Points, in no order, along strands that fork, close into loops and pass close to each other.
In the rows, zero is written as 128.
Points whose rows are less than 141 apart are linked; no others are. Some points are linked to none.
dobu: [ 87 134  99 156 156 175 167 144 101 157  82 147 146 121 173 151 139  91
 118 107 130 106 125 121 113 123 100 108  86 169 115  85 109]
pebif: [ 81 161 124 100 139 110 119 184 148 167 150 144 153 206 144  96 130 117
 158 104 176 174 120  95 118 139 101  98  90  89 116  78  90]
nure: [ 98  99  84 114  90 167 158 100 117 154 145 158 120  88 100 146 111 140
 134  73 105 106 159 120 122 145 111  96 134  99 158  80 108]
muna: [146 140 168 166 111 117 150  94 131 141 153 133 120 125 178 152 139 137
  89 157  79 165 123  90 156  48 122 173 153 154 105 179 118]
zase: [167  98 161 118 138 124  75 110 111 107  87 140 119 126 169 148 172 132
 184 171 147 111 100 113 129 134 142 167 157 212 120 160 178]
zini: [ 80 133 162 112  92 115 149 177 108 153  99 128 167 183 201 102 134 111
 102 166 109 150 109 149 208 116 119 125 131 162 145 137 103]
Von: [145  74  96  91  75 132 154  58  92  84 139  96  94 133  89 108  76 133
 110  88  87 115 148 130 138 199 117 123 133 172 113 120 129]
razo: [108 163 125 162 163 119 144 117 183 135 169 162 111 105  90 158 124 137
 120 102 109 150 152  89  85  91 172 152 142  40 140 128 117]
nonum: [ 87  80 112  88 110 138 101  98 101  74 132 113 142 165 110  83 130 132
  99 144 129 143 126 136 153 186 168 133 131 130 191 131  66]
Vit: [134 124  99 152 138 108 128 153 141  75 100 110 153  78 158 122 130 135
  85 129 147  94  92 142 118 103 147  75 130 123 107 161 103]
firi: [120 159 135 120 185 111 106  92 125 129 110 115 113  83 114 199 131 130
 147 113 127 130  90  89  76 135 121 158 145 138 123 142 118]
lamo: [129 138 161 155 172 153  84 153 150 141 130 147  96 165 130 107 177 110
 148 147 146 169 128 146 128 115 187 134 103 122 138  95 169]
vatim: [169 153 175 143 189 152  89 143 149 180  83 160  92 149 125 141 147 100
 120 152 136 162 134 150 112 102 162 156 117 148 139 127 149]
mos: [187 122 140  98 150 105 104  83 132 143 112 106  81 111 119 136 117 147
 137 143 111 139 104 117 169 140 121 142 144 197 117 149 142]
pevet: [153 131  92 130 157 134  79 159 126 155  91  93 108 183 113  79 119 103
 168 119 177 104 116  81 125 190 146  70  89 165 118  92 163]
defus: [110 161  81 137 137 116 136 139 129 119 104  84 142  67 121 122 108 144
  99 119  98  95 109 149 134 134 124  67 140 149 103 152 133]
kores: [ 89 133 142 107 152 125  96 103 133 164  81 142 124 191 153 108 145 104
  74 142 158 178 115  62 162 108 183 153 158 160 190 134  78]
suti: [154 159 118 144 165 136 121 148 150 162  87 134 111 124 120 149  99 108
 102  96 155 137 141  89 115  92 119 132 106 107 109 107 113]
relop: [147 152  93  68 113  84 138 118 139 131  86  78 166 132 132 110  78 149
 115 139 135 100 123 146 178 150  74 116 177 181  98 158 139]
vek: [130 172  78  86 125  84 133 118 117 151  91  82 168  80 128 118  84 138
  83 132 112 111 158 166 169 129 115  87 165 163 134 142  97]
Vun: [ 88 190 122 154 128  68 169 145 166 102 174 115 165  73 129 145 119 185
 125 128 106 119 127 127 111 106  95 141 157  67  83 178 126]
seves: [128  97  90  82 128 140 137 128 124 115 101 146 190 115  97 151  99 107
 150  94 163  81 176 168  86 155  98 131 123 109 123  91  92]
tur: [157  94 116 135 143 150 120 113 170  92  92 187 135  94 125 148 152  95
 106 130 115 117 172 173 138  83 166 100 176 122 156 123 123]
toza: [131 144 168 154 123 150 146 178 143 130 125 141 147 103 110 136 160 118
 145 150 114 106 156 232 127 137 142 115 133 107 145 107 193]
kaz: [122 151  97 198 133 146 129 164  95 151 117  64  50  97  93 129  79 132
 127 102 124 118 107 105 131 154 155  72  84 147 120 132 148]
Zige: [158  90  81  98 133 122  87 120 155  88  91 101 125 113 136 121  97 121
  78 102 139 118 102  93 134 153 155  62 148 190 117 162  54]
sib: [ 85 182 152 180 140 125 142 164 134 165 152 180 123 104 138 155 171 143
 124 126  96 159 107 124 122  85 170 112 127  93 148 112 149]
lof: [ 43 139 154 156 113 131 174  66 112  98 163 138 154 108 133 158 133 133
 120 128  74 128 139 139 101 119 132 200 113  85 149 149 102]
muz: [ 94  84 104 138 120 145 108 136 123 117  99 182 149 111 185 106 166 120
 116 139 148  89 105 117 158  99 139 104 147 145 124 140 129]
rupi: [181 132 121 115 180 128 109 144 132 150  61 124 128 120 107 196 108 112
 128 116 185 114 118 140  80 117 123 138 108 121 109 135 121]
bagag: [217 141 154 113 201 154 109 155 167 131  92 154 150 132 128 173 133  96
 133 109 150 125 113 163 100 101 138  89 110 153  94 112 103]
Datog: [142 183 124 174 164 140 115 187 111 188  55 106 101  99  87 173 111  87
 129  90 173 109 126 142 107 128 148  54  87 104 139 107 138]
Sus: [ 52 181 131 145 103  99 105 153 116 189 148 139 152 154 165 113 128 155
 118 126 158 155  77  72 148  89 112 112 139 114 157 166  93]
bofi: [124 111  82 128 102 129 158 103  82 133 140  95  85 148  73 100  48 116
 115  58 105 130 161 124 144 200 108 101  98 150 145 103 106]
baped: [ 90 114  94 117 126 145 138 119  73 140 132 133 128  78  99 160 147 123
 168  93 142  85 141 126 111 176 130  93 104 123 144  97 149]
Bom: [162 143 188 133 114 145  76 157  84 137 142 138  99 122 139 153 189 112
 186 143 108 173  47 140 136 132 141 119 105 185 174 140 149]
Per: [ 67 123  81 128 159 155 132 151 129 163  89 158 153 142 131 141 125  95
 118  99 180  97 124 105 132 151 122  63  98 142 134  61 111]
Nitof: [ 83 120 105  92 126  98 110 168 119 108 104  69 164 133  97 119  73 129
 125 103 183 100 140 152 110 183 107 122 105  79 132 140  98]
pov: [117 109 114 107 134 128 115 149  99  92 109  95 165 105  82 153 115 119
 157 101 167  54 141 158  80 164 125  94 109  99 118 117 127]
kufe: [ 82 125 154 142 118 131 154  72  88 119 136 139 138 142 146 143 134 143
  93 149 121 128 146 118 135 100 119 227 136 109 146 156 108]
lep: [176  90 138 141 103 125 142 102 137  71 167  91  76 116  80 117 139 146
 135 131 129 120 122 140 120 148 133 141 131 106 124 151 168]
dume: [139 111  88 112 116 124 171  70 143  79 147 101  99 137 115  96  88 133
  88 116  70 139 165 150 150 179 144 153 121 122 141 119 111]
kam: [ 58 169 142 162 131 138 155 153 115 183 129 172 140 109 139 124 145 127
 106 135  65 133 159 167 147  90 159 133 143 128 185 114 154]
Vake: [ 97  94 164 145  81 136 135 111  88 151 121 132 137 151 172 116 147 147
 101 162 167 120 129  95 143  95 116 188 129 139 113 149 152]
gop: [135 122 149 103 110 147 146 142 107 130  56 145 173  88 168 202 137 129
  93 146 128 115 101 173 128  96 100 112 166 196 122 160 114]
zul: [170 105 133 162  92 142 135 119 146  46 185 109 108  88 113 111 154 153
 133 144 103 141  85 146 142 137 132  97 144  89 118 188 137]
natum: [ 70 159  80 145  83 117 140 149 135 183 193 143 124 100 139 127 112 151
 121  87  97 138 135  82 165 128 150  52 135 116 140 122 114]
nud: [ 75 124 120 128  98 144 128 175  89 157  85 139 150 107 183 104 157 104
 105 132 131 122  88 150 168 123 138 101 120 165 143 131 131]
guzu: [146  87 118 169 155 156 110 190 148 106  58 136 134 143  89 129 110  89
 124 105 187  78 169 176  87 129 138  91  91  68 112  86 135]
noka: [ 90 119  92 135 148 147 168 116 145 139 166 179 153  88 102 183 109 120
 155  83 125  99 197 127  77 123 114 123 125  78 128  77 108]
muso: [147 109 175 145 158 168 101 127 120 108 127 136  82 202 158 122 180  93
 155 163 130 167 125 128 107 119 138 175  87 168 113  96 150]
Kob: [129 138  90 129  77 136 155 172 139 140 157 121 115  81 119 126 101 144
 116  79  97 151 138 146 170 150 129  47 124 101 141 129 100]
Vok: [160 115 117 188 187 150 110 114 142 115 105 138  45 119 102 125 153 104
 146 136 136 116 134 117  89 110 168 143 108 141  88 100 162]
salag: [153 112 130 112 138 124 143 124 121  78 180  92 139 162 105  95 125 134
 202 120 128 135 149 150  96 195 108 155  87 114  85 106 167]
Gagob: [ 69 110 110 183 130 144 120 138 155 104 137 167 143 144 190  74 172 143
  99 157 142 114 104  95 140  93 174 121 152 100 122 136 117]
Mig: [133 176 140 102 147 105 118 117 115 144  94  58 113  78  77 178  85 108
  87 112 136 137 120 142 116 141 140 152 116 130 174 182 123]
fab: [142 167 131  78  86 103 155 117 132 134 191 113 128 127 145  65 117 168
 149 110  67 166 128 169 184 184  96 111 133 185 118 126 150]
nat: [170 113  97 116 146 108  76 162 168 119  98 124 145 137 111 102 120 125
 149 145 187  81 131 127 138 114 129  96 180 116  99 132 177]
zenaz: [172 155 192 135 131 133  92 148 108 119  88  93 117 116 134 169 176 100
 179 136 108 131  54 181 128 142 133 111 109 207 137 164 147]
fope: [140 104 129 169 123 128 150 158 122  90 107  79 120 122 100 102  90 110
 117 125 164  82 153 179 103 151 118 169  94  64 121 126 172]
ziba: [144 150 134 185 115 109 153 128 127 156 147 118 106 113 157  98 129 173
 141 158  75 138 112 135 143 110  96 153 137 184  76 142 218]
Bimid: [174 158 160 148 103  97 135 117 137 133 133 104 133 148 144 120 136 149
  85 175 100 164  99 131 185  78 144 177 161 125 144 195 137]
Dodi: [126 144 171 138  56 122 184 161 113 151 162 136 144 128 175 113 126 156
 135 165  99 121 120 158 160  98  68 153 127 137 107 144 158]
vid: [ 69  74  94 163  85 191 156  96 105  87 153 143 127 136 108  95 131 134
 157 114 146 106 147  94 107 147 128 155 106  95 136  99 134]
bizez: [177 132 114 133 119  96 118 149 134 137  96  84 118 138 111  99 105 139
 115 152 172 104 114 166 145 130 118 124 175 126  98 150 192]
gidi: [174 171 131  80 141 113 147 125 118 179  73 129 158  75 157 183 136 149
 129 121 101 121  95 150 139 105  72  89 142 199 108 145 102]
gela: [116 112  88 146 165 138  84 133  76 145  94  99 132 150 122 107 141 101
 180 115 164  80 121 110 101 184 134 131  96 151 133  97 193]
Lobi: [170  76 139 162 131 147 141  90 118 102 126 126  67 119  97 129 134 113
 123 136 132 138 136 131 103 112 138 178 111 134  92 117 167]
nir: [143 151  89 114 173 134  85 170 164 129 122 120 137 153 133  95 133 128
 152 112 151 133 115 104 129 156 127  48 110 147 116  87 111]
vum: [ 80 132 122  98 141 141 124 134 123 167  76 135 132 163 156 125 137  97
  84 135 103 165 131 130 146 126 163 121 145 133 200 118  77]
tok: [158 171 138 139 169  71  90 138 169 154 120  68 113 106  90 145 101 155
 146 133 159 116 121  89  87 135 113 149 164  86 100 160 177]
vata: [170 120 171 112 105 118 115 166  97 147  72  95 120  80  85 190 104 115
 114 147 135 129 113 196 129 116 127 127 163 144 160 174 166]
zoko: [171 129 108 131 182 162  85 102 157  86 129 115  83 116 103 120 130 118
 116 101 105 144  97 117 134 128 195  78 100 147 131 137 108]
Vetep: [ 71 150 114  69 112 115 148 145 101 151 102 112 155 153 129 132 100 108
  98 114 116 165 141 148 156 148 103 109 113 116 177 116  47]
fipu: [150 102  67  72 129  99  97 138 150 109 124 107 142 107 103 128  96 153
 128 103 150  92 145 110 138 174 124  45 157 168 136 119  82]
Mimul: [141 179  98 174 155 113 135 159  98 186  93  70  65  95 106 122  58 142
 104 122 130 128 134 116 157 154 127 120 104 143 104 143 188]
gen: [115  92  76 113 109 140 127  93 149 141 158 121 107 126  68 173  79 156
  83  80 132 108 166  83 141 123 161 110 145  62 158 129  62]
ves: [105  99  91  59 133 117  85 112 143 120 119 121 170 116  91 170  91 145
 153  91 157  96 173 130 108 163 113  80 127 115 146  99  47]
Sef: [162 104 172 130 158 141 112 109 144  52 146 163 126 119 114 145 172 100
 150 132 125 160 130 146  67 109 166 175 103  91 126 132 107]
vom: [140 119 107 151 140 137 139 128 144 165 126 177  95 145 128 126  89 121
  86 135 163 118 172  74 118  72 113 156 131  87 105 106 140]
kofov: [166 119 104  91 138 126 138 123 133 159  80 136 139 149 158 124 107 108
  94 122 111 130 147 106 161 124 110 120 134 193 108 106 120]
Keluk: [ 83 143 122 126 141 130 132 151 139 149 152 166 153 136 109 146 127 125
 141 111 142 122 173 138  94 147 147 128 103  57 155  62 147]
Giveb: [145 106 151 160 120 143 161 139 117 123  98 134 175  68 143 140 152 124
 122 172 116  77 135 200 118 112 130 140 150 138 118 147 176]
lanuf: [116 140  70 106 159 121 156 109 131 160 118 102 104 128  91 132  62 115
  93  78 117 122 181 107 120 156 124 103 111 127 148 102 100]
bef: [179 115 182  58 111 138 116  99  84 157 130 130 119 126 125 152 141 120
 186 143 106 146 155 146 113 155 104 180 143 189 147 119 158]
Bog: [ 97 127 105 123 161 131 151 100 125 150  96 157 161 124 168 128 130  96
 122 120 102 101 165 122 130 137 111 131 142 165 108  98  94]
nis: [126  90 151 185  96 160 149 133  84 113  88 119 132  92 163 120 151 111
  86 158 119  85  88 157 150  98 121 152 127 156 114 172 173]
Vesis: [ 66 128  85 126 126 114 157  46 156  71 170  87 138 128 123  99 108 146
 108 118 102 138 152 124 129 180 131 165 126 109 128 131  72]
daf: [162 110 166 122 100 123  92  82 126 141 211 169  73 142 124 134 175 149
 162 149 114 187 120  61 139  82 168 147 142 133 137 128 129]
sug: [189  95 130 108 136 143 160 120 110 107 102  92 124 153  90 131  72  76
  89 113  76 161 167 198 152 150 133 138 116 136 134 136  95]
Pum: [ 79 101 104 126 121 131 117 118 131  44 105 104 179  75 167 126 125 146
  97 137 143  76  83 118  98 113 111 115 150 136  91 163  65]
kedol: [ 90  79  95 118 126 150  95 136 126 156 100 180 131 159 136 124 143 110
 128 122 217 110  98  45 123 121 121  85 119 154 116  78  94]
mep: [125  91 124 125 132 141 172  86 119 117  68 130 189  67 155 174 127 105
  80 149 113  82 132 188 124 100 106 158 153 167 111 135 118]
tas: [105 114 123  51  80 100 132  86 134 108 162 117 144 172  97 105  79 171
 124 119 146 144 144 101 136 151  94 146 147  91 137 127  58]
Zuguv: [140 178 146 183 147  91 150 129 143 109 179  82 100 131 121  99 152 162
 137 165 101 140  89 135 134 138 140 161 153 137  86 176 219]
tar: [151  70  94 134 134 144 146 141 142  97  88 159 149 140 103  98  98  89
 128 104 172  86 188 178 109 140 137 130 123  61 122  87 112]
pebeb: [163 131 119 183 184 144  70 149 185 128 122 142  65 111  78 150 143 130
 132 123 139 121 117 116  90 126 189  72 137 122 114  97 185]
bave: [ 92 152 111  86  95 139 143 149 113 144 134 106 137  96 121 127  94 129
  74  84  87 174 127 138 175 155 135  37 122 138 170 132  49]
mib: [149 156 162 117  92 115 137 164 108 172 117 112 137  84  98 142 110 137
 101 165 108 139 127 192 160 112 133 147 167 108 180 152 157]
zulal: [113 150 125 140 173 137 121 169 138 159 110 110 117 129  86 151 121  99
 165  94 150 125 140 135 106 158 152  91  90  84 153  84 157]
mabe: [149 105 149 145 156 160 128 113 163  53 131 167 152  93 124 135 164  95
 118 134  95 122 134 169 120 102 182 120 109 115 125 125 100]
lok: [146 119 157 136  82 143 141 167 102 155 137 133 107  74 108 159 137 121
 146 111 143 125 126 155 119 113  95 122 112 106 119 115 161]
viko: [170 132 160 160 129 117 127 130 146 144 120 103  70 138  95  98 100 148
  83 171 120 162 107 153 180 102 154 149 145 109 146 180 170]
dalaz: [ 90  86 113 115 142 165  85 102  68 141  72 127 109 176 127 120 142  91
 180 120 181 106 108  80 104 185 155 149 115 178 176 106 149]
tavaz: [101 156 177  91  81 127 172 137 109 148 157 152 162 185 187  99 134 114
 128 151  85 168 115 142 173 153  94 174 122 166 134 122 102]
Gugis: [140 121 183 125  94 138  80 144 112 147 183 157 114 158 139 141 201 128
 172 157 110 197  92  89 123 118 143 135  96 142 140 124 151]
zof: [123 149 175 145 136  94  97 146 119 119 113 116 146 130 129 118 158 138
 134 182 144 112 111 177 129 134 153 178 161 105 143 176 175]
tibur: [138 110 170 176 110 133 125 134 152  62 135 131 119 118 130 116 157 147
  87 167 134 125 110 131 105  71 139 162 142  57 118 174 139]
Kerut: [126 136 169 151 108 116 141  95 128 114 234 177  99  97 117 148 163 156
 165 132  76 154 127  71 106  82 153 135 136  84 138 135 135]
zag: [131  88 115 125 119 149  66 125 110 138  70 146 127 158 145 144 143 112
 165 132 203 106 110  82 120 134 124 119 133 171 143 126 127]
Pog: [175 122 159 130 110 119 109 168 112 146 115  90 112  91  66 160 112 130
 169 130 154 135 121 195 112 136 114  99 123 124 121 145 172]
Zatu: [138 101 146 103 113 150 149 104 129  71 193 128 111 206 119  76 117 117
 172 118 133 159 171 119 116 181 115 193  82  99 135  97 138]
Pef: [171 154 100 129 163 128 102 135 176 111 142 122 125  84  98 151 141 133
 145  92  91 121 107 124 112 114 156  32 130 132 114 133 102]
Bimav: [131  87 100 133 100 125 169  98 111  88 112  88 145 153 128  85  89 121
  83 116 135 131 115 118 142 142  83 156  90 137  81 145  77]
nedum: [138 155  82 124 162  95  96 151 186 133 146 159 123 128 125 115 132 154
 154 106 128 123 110  80 111 121 139  53 136 104 103 116  90]
bes: [159  90 172 132 134 154  99 104 107  90 139 173 106 122 129 179 203  98
 185 118 140 156 119 103  77 116 144 150  97 135 142 106 135]
deva: [149 176 159 119 165 147 113 143 139 212 109 147  96 136 102 146 139 110
 106 139 104 178 152 163 146 117 189 122 134 151 187  85 135]
Muri: [143 168 124  63 144  91 137 114 109 133 116  87 183 145 164 121 134 135
 134 155 117  87 121 162 149 171  60 148 150 205  94 144 144]
Neto: [156 154 167 114 166  99 118  90 139 136 164 121 113  91  94 178 126 133
 145 122 118 151 146  83  62  98 123 204 121 103 107 137 140]
Pepon: [ 91 179 123 132 136  92 121 153 100 117  99 101 196  98 159 124 148 143
 152 152 144  70  96 139 102 129  83 146 141 136  96 155 164]
Fatun: [134  82 128  99 104 152 116 114 115 111 153 171 116 129 131 147 160 108
 156 130 131 145 131 100 128 121 137 109 111 146 151 101  91]
feg: [125 135 131 107 138 101 135 117 118 133 130 115 160 132 185 107 153 148
 174 144 127  99 106  98 121 137  76 148 146 184  83 158 167]
Lazi: [173  66 106 101 145 154 116 127 127 115  80 175 136 132 118 134 116  75
 129 104 135 126 169 162 140 131 167 107 134 122 150  94 100]
topa: [ 78 137 145  97  69 105 133 131 105 138 115 107 172 121 137 118 112 139
 100 154 126 115 131 176 159 127 118 145 159 106 181 150 138]
rogi: [ 63  65 103 130 105 159 105 106  92  63 131 118 109 151  94 118 151 119
 112 106 147 124 101 104 108 158 175 119  94 108 191 126  62]
fevu: [ 99 104 160 124  62 124 177 133 116 107 169 149 171 174 197 101 147 147
 127 173  90 143 137 162 156 122  85 196 129 132 117 147 126]
bona: [151 149 138 137 163 122  94 120 117 120 127  90  65 123  95 116 136 130
 140 128 117 152  84 120 135 162 154 117 111 161 157 152 140]
dorol: [117 115 142 100 108 122 133 132 132 164 163 159 157 143 106 121 123 148
 191 124 171 100 201 146 102 136 110 149 139  73 120  90 167]
Bozer: [110  97 129  94  64 110 130 102 136 115 163 174 192 131 187 115 151 170
 152 164 124 100 163 121 152  96 108 145 182 142 114 136 130]
pob: [147 106 115 111 106 106 150 113 136  85 154 101 140 171 127  76 104 159
 162 160 163  95 165 139 119 147 110 209 160  78 115 141 190]
Paka: [140 164 141  53 112  90 151 107 122 103 167  75 166 165 140  77 114 156
 147 143  80 130 110 138 160 189  61 155 143 178 105 144 130]
torek: [120 126 114  91 106 108 114  95 129 137 167 120  93 146  72 156  88 165
  99 108 150 140 118  80 134 139 115 135 128  49 149 143  73]
dama: [126 111 134 164  65 140 161  81  99 139 132 137 118 149 168 105 111 143
  79 162 129  98 125  75 165  91  70 190 121 185  84 160 180]
lin: [157 188 117 161 166  91 111 149 152 174 103  76  64 142 101 116  75 142
  95 118 145 139 117  91 132 124 116 141 146 119 103 166 163]
kuz: [127  87 136  39  84 125 134 110 128 108 154 131 140 200 121  90 109 126
 171 120 152 160 174 131 124 166  92 176 128  96 136 106  88]
Nolug: [127 153 158 119 156  94 107 110 161 108 162 149 124 130  90 160 114 139
 131 120 159 131 151  93  55  83 154 189 136  35 134 125 112]
Tifid: [124 170 114 189 174 140 117 153 113 161 102 112  72  63  75 185 117 132
 116  97 124 110  95 117 105 140 168  66  78 137 139 127 160]
Pes: [120 185 147 138  98 111 172 170 112 167 145 103 103  81 138 142 135 160
 141 157  81 131  99 180 150 118  79 130 128 133  98 147 203]
mela: [ 72  66 126 140  85 182 149 119 115  74 150 143 112 148 120 130 142 104
 121  96 131 136 121 105 116 138 140 138  60  80 144  89  64]
kikan: [145  92 122 156  82 147 146 124  97 102  91 115 124 127 172 100 143 123
 113 147 110 128  77 115 167 131 106 137 115 204 104 161 149]
sata: [179 113 139 133 170 117  76 156 191 102 109 151 115 159 130 121 151 117
 156 141 186 114 141 117  96 111 148 119 146  98 109 105 141]
sudak: [144 108  95 140 111 150 163 143 117 136  97 102  96 174 139  87  59 101
  53 112 145 135 143 108 175 133 100 126  99 115  96 113  92]
bet: [ 40 110  85 181 146 161 129  94 141  95 152 153 132 130 155  96 152 135
 131 136 145  99 122  81  89 141 160 129 117  94 141 114 118]
fede: [213 118 142 148 193 132  83 179 188 105  91 143  98 134 109 142 151 101
 123 132 137 138 101 147 121 102 187  72 127 125 103 106 134]
Vaba: [162 113 116 132  65 113 148 152 132 141 180 129 121 151 113  97 105 165
 171 134 167 101 166 139 121 121  93 163 139  60 103 110 186]
Pev: [153 126 172 109 137 149 147 141 146  51 144 149 188 139 147 149 172  99
 151 122  68 167 119 209 114 147 112 131 101 131 130 126  56]
Seb: [136 154 153 131 111 129 119 181 142 153 166 129 133 190 150  74 124 120
 161 132 134 170 123 119 137 126 107 127 103  93  97  98 137]
Pep: [ 95  75 102 107 107 173 146 111  76 147 150 216 129 112 138 166 170 108
 160 100 111 136 132  97 109 118 107 122 107 161 135  82 129]
Nisak: [122 156 139 109 161 117 124  89  97 126 104  82 131  79 128 188 120 138
 154 116 112 106  72 104  80 146  68 150 114 193  84 165 124]
vofo: [121 107 161 121  97 136 104 136 105 138 154 184 172 169 195 128 180 142
 151 176 149 128 131 102 131  74 127 159 139 137 122 131 134]
lozim: [ 81 147 103  57 117 106 137 146 118 129  96  76 165 133 122 130  63 152
  96  89 149 139 145 156 129 163  71 112 112  99 124 125  44]
zedir: [141 133 155  95 134 120 114 129 125 128 144 129 161 141 115 148 145 126
 203 109 147 126 143 146  83 158  95 143 110 115  98  92 150]
puvel: [130 140 162 175 128 134 140 104 119 138 174 163 100 127 102 178 136 135
 111 126 104 167 153  96 121  64 148 162 124  67 171 133 120]
Bimu: [ 49 145 126 127  82 106 165 151 100 134 141 153 209  91 156 121 161 166
 143 138 105  97 149 165 142 126  90 139 165 111 160 151 140]
laku: [128 163 138  94 183 107 128 124 127 205 115 150 151 194 152 146 123 101
 168 120 155 127 128  83 102 143  68 164 113 147 106  65 137]
zomed: [ 91 161 134 166 157 135 143 138 134 171 112 155 129  96 157 115 138 105
  85 150 135 114 155 125 121  90 161 172 145 114 155 149 161]
tete: [117 137 141 173 168 152 105 109 132 177 127 164  74 147 122 112 143 126
 135 157 132 141 196 134 100 126 191 147 125 121 162  61 190]
Damor: [107 100 121 145  58 156 195  78 110 140 208 184 122 174 173  73 136 134
 131 136 100 142 186 109 167 115 104 164 118 124 158 108 136]
rino: [186  85 177 116 121 184 134 112 112 110 131 151  99 208 155 119 146  69
 150 148 148 185 151 116 131 116  98 175  68 187  90  76 126]
givu: [143 126 132 172 131 114 138  72 166 138 132 147  89 126 144 131 120 144
  55 152 108 147 137  75 164  48 148 127 173 125 140 169 120]
Fov: [131 118  84 107 133 142 162 108 159 142 134 121 105 156 114 120  52 124
  39  95 120 135 169  98 164 137 127 100 119 142 110 111  43]
binod: [136 114 150 162 129 161 150 163  97 150 135 145 100  70  92 151 156 144
 161 125 127 118 162 191  96 135 141 110 117 110 105  95 221]
Dilo: [147 141 143  94 105 145 136 182 165 104 181 163 191 165 149 112 155 122
 171 119 118 142 144 202 127 143 103 106 112  74 133  85  99]
Sepi: [134 183 131 162 158  83 118 144 159 163 162 113 104  98 130 145 123 170
 138 140 112 128 125 121 122 110 140 138 166 102 109 160 217]
moz: [215 142 124 115 166 108  81 157 170  64 118  96 123  85 118 177 157 120
 155 117 111 125  79 156 103 118 148  53 123 159  94 169 104]
Tik: [ 20 156 110 134 134 126 152  71 124  98 174 121 148 109 124 107 139 146
 113 118  96 144 116 108 134 129 125 154 127 110 159 146  54]
devuk: [210 137 165 102 135  90  75 146 185  84 136  95 126 110 116 159 150 142
 168 142 133 135  58 139 119 110 140  88 168 132 121 195 121]
Fano: [149 133 122 121 111 116 131 135 153 141 152 112 114 147 151  93 117 129
 138 142 133 134 124 130 169 132 129 112 134 125 116 135 156]
dudu: [168 131 149 127 201 146 140 120 180  56 154 126 163 127 154 135 173  88
 136 133  87 156  97 179 101 129 144 115 100 141  89 127 109]
Peseg: [129 133 120 175 138 161 154 103 117 126 164 132  74 156 151  86 145 112
 120 134  74 144 129 108 145 131 137 161  99 163 110  85 145]
Darap: [165 129 147  92 108  99 126 103  97 115 161  94 113 136 119 123 121 133
 151 103 127 154  85  99 110 154  84 144 113 137 117 155  94]
Piv: [167  71 104 102 138 131 107  96 147  57  84 115 140 120 117 130 111 115
 109 112 141 116 127 157 141 156 177 103 145 153 147 139  83]
Zak: [168 147 139 172 150 102 106 106 150 164 118 108  50 150  97 121 101 153
  60 151 119 165 120  74 175  79 183 122 165 101 167 163 129]
Rimer: [ 93 121 129  94 107 122 171 140 142 108 152 164 224 118 168 141 162 151
 166 169 116  92 172 175 131 146  94 155 172 147 125 121 119]
Dodub: [104 146 139 127 130 122  88 124 148 177 154 154 124 170 152 119 136 126
 116 131 153 168  98  50 165  98 173 122 157 128 162 130  91]
Reru: [107 158 154 143 128  95 107 124 159  76 175  94 146 181 161  56 162 177
 120 152 107 179  61  99 149 135 154 141 123  93 135 180  94]
desa: [ 26 134 131 126 104 109 138 153  83 148 118 133 201 106 188 144 141 155
 141 146 152  72 106 120 113 113  79 147 151 141 130 147 125]
bor: [123 124 123 172 156 150 153  95 129 165 117 170  90 139 127 111 126 107
  82 155 132 143 187 110 117  75 170 160 140 114 153 106 149]
pup: [ 44 176  96 124 102  98 129 142 144 200 165 147 156 131 142 111 115 144
 127  95 116 165 101  59 157 104 123  63 154  94 174 109  79]
simag: [ 67 185 134 187 124  80 131 161 155 148 185 156 130 105 137 123 133 180
 143 113 108 146 119  81 113  72 163  96 151  69 140 159 147]
zoleb: [128  97 118 146 102 160 189 103  98 103 147 113 136 151 165  82 129 119
 103 152 115 124 112 102 163 126  64 159 110 163  77 137 126]
zufi: [206 137 119 105 135 104 118 119 131 167  89 143 111 130 130 113 121 135
 107 132 102 125 144 165 160 140 121  93 169 207 116 131 155]

How many points has the smallest loop of links through each point below? Write 0 if it is on no loop.
sudak -> 14
vum -> 9
Zige -> 7
lok -> 17
kedol -> 16
Kerut -> 0
givu -> 5
lep -> 0
tur -> 0

A fork is a point with three links, a tip a point with one. Leave the first point through the second and follow the links. Name the first fork or tip that comes.
firi; Neto -> zenaz
zulal; Datog -> nonum
fevu; Dodi -> Keluk
zoko; bona -> Pef
zenaz; Bom -> Nisak

A piece is all that can be reached along the links. How many separate loops has the piece of each point below (a circle has one, a figure eight two, a Y none), and how many tips (points with one link)?
Fov -> loops 2, tips 3
Lazi -> loops 2, tips 6
Fano -> loops 0, tips 5
daf -> loops 0, tips 2
mos -> loops 1, tips 1
viko -> loops 1, tips 0
